Each row is a point on a landscape with many valleys, with its height.
From any point a ball rolls to the lowest of the 2 points nearest to it. It stops when none of these is lower. Distance is the straight distance between rows; heights are no part of it.
j88 h=2.30: [  3 -19 -55 -74 -19 -17 -38  76  27 -62  -8 -17 -13  11   1 -18 -21 -22
 -13  17 -18 -24 -12  26]
j198 h=2.73: [ 61   9 -20 -59 -15 -82  33  24   7  34 -45  10 -31 -15   6  -1  24   9
  35 -19  47 -23  63 -13]
j602 h=4.71: [-61 -56  11  20  49  -3   7  48  33 -25  20 -40 -25 -45  22 -18 -24   9
  -9  13  17  15  16  51]
j782 h=2.50: [-15 -27 -14   0 -22  12 -21  33  15 -65  46 -38 -29   4  -4 -10 -22   2
  -1  61 -51  -7 -50  17]
j609 h=7.23: [  4  -6  -9  -7 -30  -5 -33  56 -27 -13  13 -50 -66  44  -9 -42 -42  21
 -35  29 -43 -10 -42   1]
j595 h=2.44: [-17 -26   7  43 -21  40   4 -13  -8 -24  62 -18  14 -10   6   6  -7  11
  25  77 -35  14 -76   7]
j186 h=5.88: [ -6   8  26  49   0  56 -16 -72 -14  40  19  -2  13   1  13  25   5   7
   3  12 -12   9   6 -19]
j779 h=5.13: [ 14  20  32  64  29  44   9   0 -43  12 -38  13 -40  50 -28 -26 -30  33
 -42   5  10  32  -2  12]
j87 h=6.35: [  7 -42   0  72 -40  71  -9 -64  -4  60   4  -2  41  22   2  25   4  13
   6  39 -10  37 -22 -24]
j891 h=4.23: [-19 -77   2  59   4  10   1  61  22   1 -38 -37  -8  22  -5 -47 -20   1
  -5 -10  28  45 -19  59]
j73 h=5.82: [ 28   6  13  77   2  27 -13 -63 -67  10 -80  18  -1  28 -32  -4  -3   6
   3 -31 -16 -11  41 -29]
j842 h=2.88: [-26   2  17 -11  73  -6  -7 -16  35  19  41  44  45 -45  18  29  42  -7
   3 -23  25  15  31  -8]
j568 h=3.84: [  4  26 -46 -64 -11  18 -42  71  17 -91  36  31  -6 -27  11  20 -33  -9
  15  42 -21 -47  -8   7]
j715 h=3.93: [-15 -11  21 -26  -4  41   0 -20   5 -16  76  27  85 -25  -2  32  37  -1
  52   5  10  -9 -47 -24]
j312 h=3.74: [-34 -11   9  22  26  12   8  -5  -7  21  35 -31 -47 -34  36  18 -44  19
 -18  15 -14 -14  43  -5]
j771 h=7.77: [ 26 -36  -4  47 -33  42 -10  18 -31  33 -27 -32 -29  59 -15 -31 -55  29
 -37  34  -5  28 -17   1]
j697 h=2.90: [-21 -95 -32  65 -44  -4  21 -35  23  24  15 -30  42 -11  28  34  13 -36
  56  38 -17  34 -25  -9]
j768 h=2.98: [  7   1  17  54 -12  72  16 -21 -38   0  76  -8   7 -34   5 -11 -15  14
  14  83 -46  11 -81  -4]
j474 h=4.16: [-19 -16  24  64  31  22  25  53  -9   4 -29  16 -33  35 -34 -40 -16  25
 -28 -36  33  50 -13  40]
j434 h=5.17: [-23  41  57  21  69  30   1 -20  -8   1  74  21   5 -35  12 -14  16  30
 -22  39  -8  21 -31  13]
j125 h=4.62: [-16 -29   8  17 -49  22  -7 -19  24 -21  30 -13  71  28  -1  -9  35  -5
  23  26 -19  19 -75  18]
j450 h=3.64: [-66 -71   8  29  51   8  18   4  54 -34  17 -22  30 -22  19  12  26 -22
  16  29  11  41  -7  50]
j981 h=6.84: [ 35  31 -16 -26 -74 -41  -6 -17 -40  17 -50 -47 -33  47 -19 -10 -32 -22
 -11 -21 -22 -35  12 -42]
j70 h=6.22: [  7  73  24 -10 -34  21 -20 -71 -52   4 -16  -8   6  23 -30  -9  10   6
  -9  -7 -16 -37   1 -28]
j424 h=5.75: [ 19  13  27  69  -2  47  -7 -58 -16  31 -55  40  14  60 -38  -8  26  17
 -18 -28   4  39 -46   0]
j350 h=4.69: [-37 -27  12   7  28 -14  -3  23  43 -21  -6  -4  34  10   4 -28  16   4
 -19   1  18  27 -20  39]
j486 h=1.39: [ 51  27 -31 -66 -21 -40  -1 -23 -16  18  15   1 -15 -41  30  37   1 -19
  10  -2 -13 -58  62 -41]
j285 h=5.48: [-14 -51   4  53  25 -12   3 -22  61  31 -17  27  46   3   4  -6  60 -19
  10 -43  17  41 -21  11]
j300 h=4.92: [ 21  -6  26  27  67 -17  21 -47  13  29 -39  41 -26 -28  -7  12  53 -16
   9 -78  25  16  44 -10]
j859 h=4.14: [ -1 -29  11  50  19  -2   9 -48  23  53  -2  -1   2 -19  28  23  25 -16
  10 -21   0  13  31 -16]
j647 h=3.05: [ 13  -3   3 -18 -16 -35  17  53 -42  12 -14 -50 -89 -24  -2 -19 -54  -5
 -19 -37  11 -20  57  -5]
j938 h=3.85: [ 19  54  10 -35  52 -37  37   5  -3   6 -68  60  -6 -16 -46   6  28  -9
   6 -71  28  13  58 -16]
j422 h=6.79: [  9  73   4 -50 -33  -5 -12  -7 -31  -5  11  -3  -6  33 -33 -27  -9  27
 -26  16 -12 -24 -47 -17]
j437 h=2.49: [ 23  22 -16  -4 -86  25 -25 -15 -19  -7  45 -31 -32  22  -6  -7 -31  16
  -6  34 -58 -40 -50 -29]
j403 h=5.16: [ 12  60  25  11 -18  -3   8  16 -51  -1 -47 -11 -30  74 -50 -32 -27  18
 -28  -7  -9  21 -22  -9]
j440 h=4.72: [-31  53  44 -30  64   0  -6 -11 -19  -6  33  12 -32 -28  14   6 -17  33
 -46   5  12 -18  44  -7]
j59 h=5.65: [ 15  58   5 -20 -36 -38  10 -13 -23  13 -71   2  13  52 -55 -10  -3 -10
  -7 -39  -3   5  -1 -36]
j32 h=5.26: [-25 -25  14  37   2   8 -12 -35  45  23  17  13  63  16   6   4  45  -9
  12 -13   1  31 -38   3]
j30 h=2.77: [ 28 -45 -34 -47 -14 -67  16  50  31   3 -15 -18 -11 -34  21 -23   9 -13
  21  -4  25 -13  33  18]
j97 h=5.00: [-19  -3  26  53  -7  43  -8 -40  10  24  39   6  54  18   6  -1  33  14
  17  27 -10  32 -60   6]
j289 h=2.33: [ -1   9 -64 -73  22 -19 -20  63  23 -52  -5  33  16 -42  57  13  -7 -24
  26   8   9 -22  17  37]
j359 h=2.82: [-27  25  30   9  41   2  -8 -21  17  16  15  28  20   5  -3  -5  27  20
 -23 -20  15  15  -5   3]
j96 h=2.83: [ -3  13   5 -10  -8 -16   2  10 -33  11 -10 -41 -70  -1   9  -6 -51   2
 -31 -15  -8 -31  40 -15]
j686 h=4.29: [ 22  75  50  29  17  42 -14 -56 -61  13  -5  -1 -14  15 -16 -28  -2  29
 -27  22 -13  -8 -19  -3]
j524 h=2.85: [ 53  -8   6  22 -32 -36  13 -40 -24  37 -47 -33 -39  -1  22   0   0 -22
   9 -20  -7 -27  58 -27]
j261 h=6.43: [ 47   3 -71 -79 -46 -77  -1  59   4   4 -52  -1  -7  12  -3 -23  -4 -17
  17 -10   9 -23   4 -11]
j439 h=1.33: [  9 -42 -37  35 -82  13  -9 -26  -2  33   9 -46  -6  18  25  17 -37  -8
  11  29 -46  -8 -22 -26]
j930 h=4.28: [-23 -18 -18 -62  39  31  -3  61  49 -99  28 -10 -12 -26   6  29 -14 -24
  -4  60  -5   9 -16  55]
j483 h=2.14: [-29 -13  12  -6  40   8 -16  -7  51 -15  23  42  99  -5  -2   5  65 -12
  12 -10  26  32 -27  27]
j879 h=3.53: [ 10  39 -34 -60 -37  16 -28  39  -1 -54  52  24  11 -11  -4   5 -20  14
   6  31 -22 -57 -30 -12]
j770 h=5.04: [  7  20   9  39  13  -8  49   6 -13   2 -69  29 -25  38 -48  -8  15  -7
 -12 -82  10  41  16   8]
j126 h=6.12: [-17 -27   9  59 -27  53   0 -66  -7  45  41 -13  34  -5  19  46   5  -3
  34  27 -14  19 -22 -31]
j231 h=1.46: [ 12  73 -11 -68  16 -27  -6 -19 -32   7 -21  31   5 -24  -4  19  -2  -3
 -12 -16  13 -40  55 -29]
j624 h=2.95: [-37 -17  15  38  14  25   1 -17   1  -1  61 -13  12 -14  21  18  -9  23
   7  47 -25  14 -34   4]
j166 h=5.02: [-11  -9   5  22 -32  -6 -15   7  21  -6 -16  -9  46  62 -15 -48  19   9
 -13   9  -3  32 -77  27]
j288 h=6.65: [  8  52 -29 -67 -50 -30 -21  21 -18  -5 -12  -7  -2  36 -37 -17 -21  16
 -24   1 -10 -30 -25 -22]
j657 h=5.57: [ 30 -18   8  77  15  51  17 -37 -54   4 -74  30 -18  39 -47  -7 -14  16
 -20 -38  -3  24  43   3]
j847 h=3.45: [ 22  56 -16 -48  30 -42  15   8   9  26 -64  67  30  -1 -29   5  37 -11
  13 -47  34  13  24 -21]
j989 h=6.94: [-10  51  14 -28  -4  -8  -7 -10 -18  -1  11   0  -8  20  -9 -11 -10  21
 -38   3  -2 -15 -13  -8]
j868 h=4.76: [ 24  16  25  46  41 -15  39 -20 -45  -2 -62  19 -53 -27 -23  -6   8  -7
  13 -73  15  -4  74  -2]
j789 h=3.26: [ 13  -3 -46 -70 -37   9 -31  45  32 -71  -8  -4  38  37 -14 -12   9 -23
  -5  30 -12  -8 -57  44]
j915 h=1.42: [-23 -30 -23  -4 -24 -12  -9  17  18 -15  43 -34 -27 -18  20   9 -35   1
  -2  22 -38 -20  -1 -10]
j103 h=4.49: [ 40  15  13 -13  57 -32   7 -51  16  32 -25  45  -2 -37  -1  22  64 -20
  22 -54  28   2  60 -27]
j519 h=5.41: [  7  72  15 -26 -37 -22   3   6 -32   2 -48   1   3  68 -65 -29 -11  17
 -19 -15  -6  14 -38 -17]
j589 h=4.30: [-19  23  -9 -51  14  -7 -12  15   0 -23  58   6 -21 -36  22  19 -30  21
 -23  17 -16 -37  26 -11]
j826 h=2.51: [ 23  23  10   9 -10 -24  10 -27 -44  14 -46 -27 -43   3   1  -6 -26 -15
 -12 -30   1 -30  60 -26]
j355 h=3.97: [-21 -42  11  28   3  -7  -5  75   8 -22 -31 -32 -13  47 -14 -60 -14   7
 -18 -17  24  40 -31  50]
j212 h=3.34: [-16 -70  -9  75 -10   6  13 -54  28  52  26  -8  40 -16  29  44  30 -29
  49  15  -5  35  -6 -21]
j931 h=3.40: [-36 -25   6  48  20  39   6 -26 -13  24  47 -25 -29 -23  27  32 -35  22
  -3  46 -23   5  16 -11]
j163 h=2.15: [  7  12 -12 -38   2 -15   0 -17   2  10  57  12  18 -50  33  49  -1 -14
   8   0 -13 -32  38 -35]
j603 h=3.55: [ 31 -46 -28   1 -56 -41  23 -35  19  32  39 -30  -3 -31  39  43  10 -27
  41  15 -36 -25  23 -42]
j535 h=6.53: [ 32  33 -55 -78 -62 -57 -12  34 -14   7 -38  -9 -14  25 -22 -11 -25 -15
 -10 -11 -11 -37  -3 -33]
j950 h=4.47: [ 12 -26  20  59  22   3  24 -31  10  45 -43   8 -23  -9   7   6   9 -12
  -3 -45  17  12  35  -1]
j160 h=4.51: [ 16 -82  -8  78 -29   7  23  54  13  38 -49 -18 -16  17 -12 -41 -18  -7
   0 -35  36  51   1  36]
j517 h=7.42: [ 16 -19 -12  20 -49  11 -32  42 -28   2 -10 -43 -39  60 -10 -50 -37  22
 -25  42 -34  15 -67  10]
j339 h=3.61: [  1  34  28 -14   8  29 -16 -77 -14  21  43  12  40 -25   3  38  35 -18
  20 -26   1 -19  23 -41]
j180 h=4.48: [ -4  39  31  25  41  -3  42  14 -40 -13 -49  19 -57  -6 -40  -5  -9   3
 -10 -72  23  12  66  10]
j895 h=2.78: [-32 -80 -13  20  17 -30  25  21  53  -7   2 -38   2 -50  24  -6  10 -25
  25   9  15  17  18  40]
j902 h=3.36: [-28  49   4 -55  43 -31  10  53 -12 -12 -21  31 -13   4 -28 -25 -17  24
 -33 -23  31   6  21   3]
j287 h=3.03: [-29  51 -34 -80  40 -33 -17  71  -8 -27 -24  45  10   0   0 -23 -17  14
 -13  -2  31  -3   7  27]
j307 h=2.97: [ 16  15 -33 -33 -83  -9 -21  -1  -3 -12  36 -20 -21   8  -1  16 -31  -3
 -10   7 -46 -54 -10 -41]
j332 h=4.00: [-22 -47 -20 -46   3  17   3  41  64 -80   9 -27  11  -3   3  24  -2 -37
   2  41  -5  19 -31  57]
j521 h=5.77: [-11  57  47  24  52  29 -39 -85 -47   2  -2  17  -3 -16  -9   6  20  11
  -5 -24  -6 -25  44 -29]
j361 h=5.39: [-25   9  52  60  81  49   1 -15   0  24  40  14 -13 -17  16  -7  -5  40
 -26  40   0  34 -11  19]
j463 h=3.92: [-31  23  31  16  40 -11  29  54 -12 -12 -23  17 -36  28 -31 -35 -12  25
 -31 -43  34  32   9  27]
j503 h=4.46: [-76 -58   2   9  57   5  15  28  29 -50  45 -34 -27 -54  21  14 -14  -2
   7  44   1  11  12  45]
j966 h=5.18: [-24   5  19   1  28   3 -10  20   1 -24  46 -18 -16  -1  11 -35 -19  30
 -26  46 -23   6 -39  26]
j143 h=7.61: [ 19   9  14  32 -18  24 -14  16 -33  21  -9 -24 -20  60  -7 -45 -33  32
 -35  35 -11  24 -53  11]
j687 h=2.43: [ -4 -87 -36  45 -45 -29  22 -14  29  22   8 -50   0 -17  37  16  -2 -32
  43  31 -23  10  -2  -6]
j581 h=1.15: [ -2 -16 -27 -50  -6  29  -9  28  34 -73  19  23  74 -18  13  50  15 -31
  39  32   4 -11 -41  30]
j402 h=5.10: [  0  10  39  54  75  14   7 -43 -41   3 -44  29 -40 -28 -13   7  11   4
  -9 -66  10  -5  64  -3]
j452 h=4.94: [-41 -62  12  52  32  16   6  56   4  17   0 -42 -47 -33   9 -23 -51  21
 -10   3  27  23  19  46]
j739 h=1.73: [ 40  19 -13 -58 -12 -51  11 -14 -23  13   1 -25 -55 -48  26  17 -22 -13
  -9  -6  -7 -57  80 -33]
j326 h=6.56: [ 22 -16 -20  26 -88 -10  -9 -14  -2  41 -39 -32  14  62   2 -21 -11 -10
  -9  -8 -15   7 -40 -18]
j864 h=4.18: [ -5  59  32  -8  55 -17  29   1 -22 -16 -58  43 -24   6 -55  -1  11   2
 -13 -64  13  12  47  -9]
j370 h=1.43: [  7  74  -2 -57 -32  15 -17 -22 -43 -17  39  -5 -28  -6  -8  11 -26  16
 -27  13 -26 -61  10 -34]
j382 h=6.34: [ 17  -3   6  54 -44  22 -10 -30 -14  43 -40 -12   6  59  -6 -12 -18   9
 -23  -4  -1  18 -25 -12]
j2 h=3.91: [ 15  48  40  29   0  60  -7 -56 -42  19  39  -6  -5  -4   6 -10  -3  24
 -15  43 -24  -7 -29  -4]
j276 h=1.72: [-10  56 -29 -64   8   7 -27  32  -1 -31  18  50  64   3  12  -2  23  10
  11  11  20 -15 -36  23]
j168 h=1.75: [ 58 -15  11 -25  -5 -59  24 -33  18  41 -19  -5 -40 -30  23  16  43   4
  34 -17  30 -29  84 -17]
j668 h=2.34: [-10 -73 -20 -18  -5 -42  11  48  43 -19 -15 -45 -12 -35  18 -24  -1 -25
   8   3  13   2  14  41]
j656 h=4.50: [-39  29  10 -49  58  -8  -3  33  -3 -18  49  10 -38 -45  22   1 -35  33
 -37  14   7 -25  45   6]
j408 h=1.80: [-13 -60 -36 -52 -12 -15 -16  72  41 -51 -14 -49 -26 -10  -4 -23 -17 -31
  -6  10 -12  -8   4  49]
j356 h=1.95: [-12  73 -11 -70  35   0 -17  -5 -22   6  28  46  17 -30  12  24   0  16
 -14  -2  17 -31  33 -17]
j945 h=2.32: [ 66   3  15 -24  -8 -65  40 -10   2  28 -52   4 -49 -19 -12   6  40   8
  38 -41  42 -16  81 -10]
j266 h=4.27: [-13 -27  10   1 -51  25   4 -30  16 -12  53   3  78   0   1  23  34 -10
  43   9 -13  -3 -58 -16]
j133 h=1.93: [  7 -64 -31  51 -51  -1   7 -20  13  52  -8 -43  -8   1  30  15 -28 -10
  12  22 -19  12   9 -16]
j974 h=4.20: [-56 -40   9  -1  46  17  14  19  24 -76  61 -16  -5 -34   9  29  -8  -4
  13  66 -15  14 -23  37]
j134 h=4.96: [-30  50  52  -9  63  20  -6 -26 -10  -3  66  18  -7 -31  17  12   4  32
 -25  22  -4  -4  14  -3]
j132 h=1.08: [ -2  65 -21 -67  -3  40 -18  15 -23 -17  42  65  78 -15  21  18  31  12
  42  -9  23 -38 -39 -10]
j182 h=1.45: [ 22 -48 -45 -41  -2 -52  17  19  37  -7  34  -2   0 -62  46  32  12 -18
  43  23  -5 -28  41  -7]
j791 h=4.43: [-29 -31  21  56  30   7   8  20  29  12 -19  10   3  24  -3 -30   5  21
 -22 -18  21  37 -21  31]
j311 h=0.86: [ -4 -43 -27  -8 -13 -35  13  -2  32   6  35 -23   5 -37  30  17  -5 -19
  10   8 -18 -14  16  -6]
j172 h=3.08: [ -4  36   4 -26  24 -25   0 -10  20  24 -34  59  41  12 -28  -2  45  -7
 -11 -49  30  15   0 -16]
j735 h=1.18: [-16 -36  -2 -18 -20  31   2  19  26 -99  45  -6  15 -21 -16  46  -9 -26
  35  64 -20 -15 -54   7]
j732 h=3.68: [  3 -41 -34 -53 -34  19 -14  36  59 -79  -5 -24  34  26  -7  12  12 -45
   2  36 -12  11 -50  48]
j753 h=3.04: [ 54  -9 -53 -70 -13 -76  11  49  23  14 -38  17  -6 -15  30 -12  26   2
  44  -4  43 -20  39  12]
j955 h=4.39: [ -7   9  19  48  10   1  22  49 -12   0 -43   8 -18  75 -44 -46  -8  24
 -25 -32  19  54 -36  25]
j971 h=4.02: [ 32  30  10 -21  30  -7 -14 -72   4  38  16  30  32 -35   8  33  53 -32
  24 -38  18 -13  45 -41]
j560 h=3.65: [-17  25  16 -21  38 -37  36  52  -4   1 -34  29 -23 -13 -28 -25  -7   5
 -18 -57  45  15  39  10]
j737 h=4.65: [  4  72  41  24  20  16 -12 -42 -67 -12 -47   3 -22  31 -36 -15 -11  25
 -23  -6 -10 -11  15 -14]
j278 h=4.79: [ 34 -19   9  63  15  -1  47 -14 -14  27 -71  26 -36  13 -21  -1  21 -11
   6 -80  20  31  31   8]
j329 h=1.91: [ 14 -15 -61 -64   9 -35  -5  49  23 -29  19  22   6 -62  52  23  -7 -19
  32  18  -5 -35  40   5]
j968 h=2.76: [ -1  -5 -37 -73 -13 -14 -34  72  17 -68 -25 -14   5  40 -20 -35  -8  -9
 -26  24  -8  -2 -41  42]
j548 h=3.71: [-15 -16   5  14  -8 -25  12  92 -18  -6 -29 -31 -42  35 -31 -55 -32   3
 -18 -43  26  29   1  32]
j933 h=2.68: [-16  37  -1 -32  14 -28  -3  20  15  -2 -28  43  46  33 -34 -25  26  13
 -21 -26  26  15 -25   5]
j194 h=5.87: [ 20  39   9  -3 -26 -23   1 -50  -6  31 -52  15  21  27 -28   5  31 -22
  -6 -44   6  -6   5 -32]
j813 h=0.33: [   4  -31  -19   41 -107   48    0  -41  -10   15   40  -36   13   12
   11   33  -19   -3   36   36  -46  -12  -52  -43]
j468 h=4.09: [   0    0  -31  -60    8   32  -24   68   40 -106   26   16   -3  -24
   12   41  -23  -32   17   57  -14  -19  -15   32]
j504 h=3.12: [  24   15   14   21  -15   13  -17 -100  -21   35   14  -13   24  -22
   20   33   29  -30   27  -23  -17  -30   40  -45]
j511 h=5.49: [ -8  16  25  37   4   3  -2 -27  18  24 -33  42  31  54 -31 -18  40  11
 -18 -39  15  34 -53   7]
j741 h=6.01: [  2  66  31   6   1  21 -34 -92 -53   6  -7   3  14  -2 -15   6  26   0
   4 -21  -9 -45  32 -39]
j652 h=5.15: [-23 -28  32  63  41  32  15  29  -7  28  -6  -8 -49 -21   4 -16 -43  29
 -24 -15  30  20  35  29]
j650 h=3.24: [ 15  12 -40 -48 -64  -2 -26  23   6 -41  56   4  -8 -20  -3  25 -33  -6
  13  22 -38 -68  -9 -45]
j112 h=7.07: [ -2  35  11 -23  -7  -7 -13  20 -31  -7  14 -30 -52  29  -9 -27 -40  31
 -43  17 -22 -17 -19  -7]
j677 h=3.23: [-52 -80   6  55  49  -9  25  14  62   6  -7 -14  11 -47  17 -12  25 -14
  18  -6  29  39  14  47]
j47 h=0.99: [ 50 -31  -8 -27  -3 -53  26 -37  28  43  29  -9 -15 -47  45  44  41  -4
  52   6   9 -27  73 -31]
j314 h=3.48: [ -1 -35  -7   7 -27 -40  11  60   0   8 -29 -42 -33  20  -2 -42 -30  -7
 -11 -30  12   9  -1   8]
j342 h=4.70: [ -1  -2  10  26 -20 -16  -5  35   1  -2 -37  -9   9  84 -30 -58   0  16
 -26  -6  11  43 -66  22]
j320 h=4.73: [ 26 -54  -1  55 -26 -30  30  22  25  41 -49 -11 -13  15   4 -28   6 -17
   9 -48  29  28   8  11]
j721 h=7.89: [ 18 -56  -5  43 -25  40   0  33 -34  44 -24 -47 -54  23 -13 -19 -72  21
 -31  16   8  16  23   0]
j898 h=4.04: [-22  11   1  -7   0   8  -2 -17 -12  -9  69 -26 -42 -40  27  43 -40  14
 -13  27 -40 -39  32 -26]
j226 h=0.98: [ 47  45 -32 -69 -14 -55   3 -13 -13  28 -26  16   3 -18  12  20   8 -16
   8 -14  13 -41  46 -34]
j808 h=5.24: [ 16  20   3  16 -25 -38  51  40 -12  10 -65   3 -22  47 -52 -27   4 -20
  -3 -70  14  36  14  -6]
j353 h=5.23: [ -3   8  40  69  23  77  -7 -60  -5  39  41  28  37   6  -4  -4  32  26
   8  37  -5  47 -56   5]
j709 h=2.40: [-22  46  12 -36  52  -5 -12 -14   8  10  24  47  35 -17   2  15  23  12
 -17 -21  28  -3  22  -8]
j690 h=1.85: [-22 -37   3  22 -18  26   3   7   8 -74  57 -27  -2 -13  -4  17 -11 -10
  28  75 -36   3 -70  14]
j210 h=0.38: [  6  51 -21 -68 -16  27 -14   4 -21 -14  57  47  42 -33  21  41   3   8
  27  -3   1 -57  -8 -31]
j23 h=0.45: [  3 -29 -20 -45 -20  41  -2  35  45 -99  16  11  33 -28  -2  78  -9 -52
  48  56   3 -19 -51  10]
j217 h=4.91: [ 14  57  35  45  20  24  12   2 -68 -12 -54   3 -43  56 -53 -26 -31  28
 -22 -11  -5  16  19  -2]
j202 h=3.25: [  1 -43  -4   0 -20 -41   7  81 -15   8 -11 -49 -68 -26  -1 -36 -44 -10
 -12 -32  22  -1  27  23]
j899 h=6.30: [ 31 -13 -79 -76 -24 -52 -15  65  26 -28 -46   3  16   3  21 -19   5 -37
  16   3   5 -20  -4  27]
j489 h=1.71: [-18 -11 -11 -40  16  11 -14   9  37 -39  23  31  96 -10  13  19  40 -18
  26  13  15   8 -28  29]
j409 h=8.00: [ -6 -37  -2  28   2  32 -11  41 -31  20  10 -50 -77  11   6 -24 -75  39
 -33  38 -17   2   8  10]
j816 h=3.22: [ 48 -25 -22  -2 -59 -48  15 -35   8  44  -9 -44 -28  -9  34  10  -1 -19
  16   1 -20 -25  33 -33]
j907 h=3.21: [-22  24  39  11  27  30 -12 -47   9  18  58  23  40  -5   3  19  35  11
   3  -1   6  11 -16 -12]
j208 h=5.42: [  4   2  -6   2 -31 -49  20  35  12   9 -57   3   9  56 -37 -35   4 -11
 -13 -45  20  27 -21  -2]
j50 h=6.13: [ 27 -16 -57 -55   0 -52  -4  43  39 -13 -43  25  56  -5  32  -9  36 -32
  31  -3  26  -1   3  31]
j331 h=6.10: [ 18  22  15  32 -47  18 -16 -68 -15  40 -36  -3  25  38  -8   2  19 -12
  -6 -22  -7  -3 -13 -25]
j335 h=1.64: [ 36  -6 -11 -45  19 -36  14 -27  14  35  40  16  16 -59  43  45  31 -19
  33  -4   8 -17  57 -32]
j834 h=3.96: [-61 -53  27  12  56  24  23  -2  29 -67  49 -16  32 -27   8  36  22 -15
  22  64   2  37 -40  47]
j645 h=4.97: [-10 -34  -9  -4 -45   3 -12   1  42 -38  -4 -27  66  49  -8 -22  29 -16
   4  22 -11  23 -72  40]
j52 h=4.93: [-33 -14  -2 -25  22  -7 -10  24  26 -40  31  -3  20  -9  12 -13  -1  11
 -15  24  -5   5 -17  30]
j900 h=2.71: [-11  47 -67 -83  14 -27 -32  74   1 -45 -27  37  13  -7  33 -13 -17  -5
  10   6  14 -25  -5  31]
j321 h=2.58: [ 10  16   6 -12  -9  -9  -1 -56 -11  26  25 -14   1 -37  34  36   1 -20
  -2 -10 -17 -36  46 -38]
j582 h=5.63: [  5   9  33  66  18  56 -20 -66 -11  41 -22  19  11  27  -7   7  18  17
 -15  -9   1  21 -12  -6]
j554 h=3.46: [  8  24  32  25 -30  71  12 -47 -38   4  76  -9   1 -19  11   6  -6  22
  18  51 -39 -15 -56 -28]
j135 h=5.38: [-29 -27  30  72  64  53   9  -2   5  35  10   1 -32  -6  11  -6 -30  43
 -28  31  13  31  14  19]
j368 h=5.71: [  0 -20  -5  -3  40 -32   1  -8  62  26 -12  50  63 -10  -1   0  72 -21
  13 -43  31  28   0   7]
j111 h=1.94: [-10 -28 -21  21 -34  13 -19   9   1  -6  39 -45 -35  14  17  -2 -40  15
  -4  44 -48  -7 -35  -5]
j724 h=2.56: [-34 -25  10   1  63   1 -10 -13  50   5  48  40  80 -41  13  30  55 -19
  30 -13  23  32   4   1]
j994 h=5.43: [-33 -20  17  42  45  29  -1  23 -10  -2  45 -27 -44 -15  25 -19 -44  42
 -21  64 -17  16 -15  28]
j161 h=2.21: [-19  50 -27 -57  16  -9 -23  30  10 -23 -23  58  74  27 -14 -24  35  12
   2  -1  35   8 -41  30]
j747 h=0.94: [  7  60  -8 -72 -23  26 -15 -23 -33 -16  57  26   8 -33   9  40 -14  12
  -2   5 -17 -67  19 -38]
j764 h=5.34: [ 26 -21  22  75   6  58   5 -24 -26  31 -46  21 -10  50 -30 -13 -19  23
 -37  -2  11  36   5   3]
j201 h=5.27: [ -9  28  25  26  23 -12  26  -9   5   9 -58  48   9  45 -51  -9  34   6
 -18 -67  14  40 -22  -2]
j405 h=5.47: [  0   8  36  62  57  36 -24 -82 -34  20 -29  13 -11 -19   4  16   8   3
  -6 -33  -2 -10  52 -20]
j749 h=6.72: [ 32  -2 -21  15 -77 -20  -6  -9 -34  35 -52 -42 -23  65  -6 -17 -34 -14
 -19 -18 -16  -6  -8 -25]
j475 h=1.90: [ 20  63   6 -25 -60  23 -22 -36 -46  -9  27 -30 -39  18 -12  -7 -28  15
 -25  26 -42 -55 -21 -33]
j129 h=5.92: [  8 -35 -25 -26  22 -38   2  17  58   1 -15  27  65 -19  18  -8  53 -25
  21 -14  29  13   6  22]
j248 h=3.77: [  8 -58   4  77  21  15   7 -68  38  71   0   8  19 -19  23  35  39 -25
  33 -18   4  40  16 -22]
j449 h=3.58: [-17  23  40 -12   1  48   1 -45 -13   0  87  15  45 -29   5  33  20  14
  27  12  -6 -14 -26 -33]
j719 h=2.12: [ 28  25  13 -22  11 -38   8 -32 -29  13 -23 -15 -38 -32  16   9  -7 -15
  -8 -23   0 -40  81 -28]

Two balls start at each pair of points below. Name the first point that both come to, or write none.
j278, j208 => none
j981, j112 => j535
j645, j326 => none

For each start below, name the point where the ball stops.
j403 => j23
j657 => j23
j521 => j210
j656 => j23
j73 => j210
j70 => j23
j160 => j226
